A landscape with many peaks, sampled at points; each row gives a point and its height.
A climber steps from a point to the highest of its 3 nearest points, and stops where none of them is higher. Distance is the straight distance between rows; heights are no part of it.
tabi height 556: [163  87 132 132 135 139 119 111 152]
Muzur height 211: [144 154 153 184 123 132 144  88 101]
nefi height 320: [168 133 171 200 135 101 117  63 101]
Vorut height 181: [162 136 123 155 130 174 177 108 125]
pud height 280: [ 91 135 150 122 124  94  87 150 132]
vulep height 460: [141  83 130 102 130 141  97 142 167]
pebav height 409: [104 189  91 128 124 151 201 113  85]
Fumut height 396: [105 124 128  96 123 128 107 166 138]
fufef height 353: [120 162 108 138 124 157 194 118 102]
Bab height 381: [ 70 185  88  71 114  84 110 174  82]
bozu height 376: [ 72 183 100  92 117 103 127 162  88]
nunuf height 434: [ 89 174 130 137 124 115 152 120  92]
Bop height 408: [ 94 144 110 103 117 137 143 152 121]
dup height 377: [167 113 167 183 140 101 105  74 121]
pak height 242: [117 175 123 163 128 132 173  99  87]
bese height 360: [116 127 166 150 139  92  87 109 131]
zized height 269: [ 96 126 146 105 125  79  73 167 142]
Dinir height 484: [115 168  89 122 124 169 192 142 107]
vidi height 306: [186 115 131 167 132 163 160  97 126]
duso height 547: [ 90 138 109  85 120 132 128 183 124]
zuk height 279: [ 86 149 150 131 127  99 108 134 119]
Tig height 625: [183 121 146 179 135 133 134  88 129]
gik height 346: [ 78 174  85  78 111 126 145 166  96]
Nad height 504: [108 107 111  76 122 146 114 190 150]
buzur height 566: [ 85 178 104 107 114 124 166 133  92]
tid height 14: [160 138 102 145 131 198 207 124 123]
revo height 192: [134 146 119 138 124 164 172 124 123]
fifu height 153: [119 161 131 156 126 142 172 102 104]
rutos height 345: [113 151  89 109 121 178 189 145 120]
bon height 359: [121 127 140 129 129 132 116 134 140]
Lebap height 324: [ 81 151 129 112 122 106 113 156 114]
Zab height 438: [164  66 141 127 141 109  84 105 160]
biloz height 526: [143  59 135  94 138 115  71 143 183]
tutam height 267: [ 92 142 162 129 133  78  88 138 134]
lirad height 416: [130 102 132 119 131 133 109 138 154]
fonug height 299: [106 142  95  91 119 158 158 163 138]
Kubar height 287: [123 126 130 133 123 151 147 130 130]
Deru height 283: [115 141 148 157 127 120 134 110 119]
Mut height 632: [ 96 128  84  59 119 148 137 206 131]
Sisi height 126: [139 120 107 129 125 177 175 134 138]
pom height 274: [236  84 123 163 136 151 139  78 132]
kezo height 687: [105 170  94 115 117 151 186 137 101]
seman height 370: [125 103 147 121 127 111  84 142 153]
vivol height 478: [ 89 189 113 120 115 118 165 116  88]
nog height 480: [173  98 127 147 131 171 140 112 144]
Lar height 591: [117  97 157 123 138  77  58 145 159]
zepak height 426: [145  89 141 110 131 122  92 141 159]
banu height 399: [139  78 152 108 146  86  52 134 173]
Delo height 296: [223  77 136 168 139 118 114  68 127]
Dis height 410: [214  54 121 144 139 117 103  72 140]
Rok height 101: [136 140 133 158 127 154 165 106 118]
vek height 366: [ 92 129 161 121 140  63  58 151 145]
lozo height 344: [115 120 149 131 133 111  98 128 145]
Sulot height 440: [163 106 152 157 134 127 115  95 131]
vupi height 369: [139  90 147 135 133 109  91 109 158]
kab height 414: [110 112 159 139 139  90  75 118 146]
gisez height 419: [ 76 157  98  77 115 106 115 185 105]
bup height 382: [192 114 128 155 135 176 163 108 132]
Zitod height 505: [178  66 124 129 134 136 103 109 172]

Where does a climber stop that starts at each point below?
gik -> kezo
pom -> tabi
vidi -> tabi
zepak -> biloz
bup -> tabi
vupi -> tabi
lirad -> biloz
tutam -> Lar
Muzur -> biloz
lozo -> Lar
Sisi -> biloz
